Points on a hilly landscape, in no order, each with its height.
A ball rolls from a point to whichever of its 5 nearest points has the largest drop for the distance, and stops where none of them is lower. Distance is the straight distance between rows; heights are no part of it.
sugav: [143 167  81 152 116 155 143 116  90 202  97  70 146]  h=56.0
nodab: [146 158 156 106  75 160 137 134 159 115 103 139 109]  h=43.3
gibo: [124  89 156 132 124 152 121 149 122  99 154 113 132]  h=20.1
Roga: [130 144 157 141  97 145 127 141 145 115 124 128 125]  h=35.4
Poso: [121 116  77  95 172  57 120 153 148 111 177 137 160]  h=40.7
Fum: [134 169 132 140 103 122 120 146 167 120 113 131 117]  h=31.2
fozig: [121 150 139 155 121 127 119 144 146 126 131 117 117]  h=33.5
fozu: [115 109  74 117 187  71 115 156 130 125 162 130 148]  h=36.7
Posiv: [119 179 134 170 128 134 143  97 103 186  88 106 111]  h=12.3
mef: [110 204 189 167  70 136 158 108 125 139  87 162 131]  h=26.8
tukal: [ 98 126 184 158 106 152 141 102  94 126 133 137 136]  h=9.6
gan: [123 204 123 177 127 120 134 116 130 183  83 110 101]  h=29.7
bib: [ 94 132 172 182 108 128 158  42  55 158  92 155 154]  h=26.3
Foza: [120  67 107 123 168 130 115 173 119  94 166 113 136]  h=36.4
bog: [160  64 106  73 131 145 107 149 154  85 155 120 126]  h=49.9
zogop: [108 107 167 159 129 154 137 124  98 122 142 121 130]  h=7.3
Tup: [132 167 102 162 133 144 137 111  96 195  92  90 125]  h=40.8
gekaz: [166  98 100  68 118 130 110 140 177  97 140 136 118]  h=46.9
tene: [123 115  82 143 182 124 118 150 103 153 130 102 127]  h=26.1
beket: [119 118  50 107 201  66 125 145 114 146 155 129 147]  h=37.0
zev: [117 206 149 170 104 119 130 136 149 150  92 131 103]  h=29.2
Sivig: [166  55 121  42 158 154 106 127 157  90 122 147  78]  h=50.1
vapur: [135 160 105 126 115  99 112 156 179 115 123 132 128]  h=34.3
Pok: [124  87  82 108 167  79 113 165 138 100 176 127 158]  h=34.5
potug: [129  97 104 129 160 111 116 166 133  99 160 112 138]  h=37.6
pag: [123 122  73 143 170 127 121 134  95 168 114  90 125]  h=31.1
Pomub: [168  66  90  40 146 134 105 127 171  91 132 139 104]  h=48.6
reta: [125 129  82 127 167  69 112 153 147 131 150 129 138]  h=37.7
sipim: [113  80 158 145 142 156 122 143 100 104 164 110 136]  h=13.6
tig: [162 102 136  73 104 166 119 129 155 103 119 137  98]  h=20.7
digeb: [112 100 129 155 165 143 123 149  95 132 150 107 122]  h=18.7
betu: [121 145 191 121  60 162 151  95 114 115 103 169 143]  h=21.8
nef: [161 127  93  71 111 106 115 144 187 110 126 144 123]  h=40.5
Kitaz: [166  86  85  43 136 109 110 133 179  94 139 148 120]  h=45.4
basem: [166  90 117  60 127 160 113 127 159 102 111 148  86]  h=38.3
gerim: [105 155 199 157  73 138 154  86 104 122 102 162 146]  h=20.5
zisum: [132 108 127 142 135 127 113 158 139 109 147 114 128]  h=32.7
zos: [127  88  76  76 175  57 127 155 146  96 202 142 174]  h=40.9
baled: [112 131 144 162 145 142 121 131 114 142 134 111 115]  h=20.6
fusat: [122 194 167 153  86 139 135 131 147 133 102 138 117]  h=27.5
Sobeg: [110 143 147 166 137 150 143 100  76 177 114 111 120]  h=43.9
lifa: [121 179 192 134  54 145 163 100 123 125  94 169 135]  h=22.2
fava: [136  67  90  98 158 104 111 168 144  84 181 124 152]  h=21.7
Nivep: [108 159 187 163  97 139 143 108 116 133 115 139 128]  h=19.3
roz: [109 153 157 166 132 143 133 112  97 153 123 121 119]  h=28.6
sosi: [120 173 135 168 124 121 121 136 143 147 110 118 112]  h=31.7
Mopo: [158 111  75  21 135  63 119 121 190 113 173 162 149]  h=47.3
nago: [119 156 121 165 143 143 138 104  88 182 107  97 111]  h=40.3
voze: [119 162 138 163 116 157 157  70  63 200  96 109 135]  h=65.5
pase: [122 147 105 160 152 133 128 125 103 171 109  97 111]  h=42.2
zovu: [ 94 161 188 180  99 128 164  68  87 148  95 160 146]  h=25.2
rab: [ 98 157 197 162  61 128 171  70  97 121  87 190 162]  h=15.0
pubol: [106 194 164 179 114 129 145 103 115 163  90 130 110]  h=35.3
Bine: [151 117 161  74  91 179 137 104 138 114 104 155  96]  h=41.3
migeg: [ 92 139 195 174 100 134 155  67  84 134 111 159 154]  h=17.8
Gezud: [120 102  63 123 191  95 118 155 116 126 153 113 140]  h=32.9
zema: [123 125 111 151 159 115 111 152 131 129 137 108 121]  h=33.2
Bago: [155  96 122  97 118 145 118 149 161  96 142 119 125]  h=46.8
lolu: [133 105 163 123 108 161 125 140 134 100 144 117 128]  h=29.3
nilo: [146 122  79  76 134  64 114 144 181 103 166 141 148]  h=44.9
Laluv: [124 157  95 156 155  94 114 142 140 149 119 118 122]  h=35.9
Ginu: [153  46 109  85 142 144 112 159 141  73 174 113 142]  h=40.6
fufim: [142  76 131 110 125 159 114 155 139  88 159 118 132]  h=34.6
relid: [109 128 158 160 136 155 146  86  56 175 112 114 135]  h=53.0
ladaf: [159 134 122  95  99 146 116 143 173 110 115 136 112]  h=40.4

Where does a ball stop that starts at each point below?
Pomub: tig
fozig: zogop
zema: zogop
Roga: zogop
tene: zogop

Call two points neighbours if one is among the 5 nearest of the other. Go from one point of each pair to the other, from neighbour to neighbour, staying as low as possible. Name the highest point that can't be avoided.
fava, rab: Pok
tig, zogop: ladaf
rab, zogop: migeg
rab, Posiv: gan
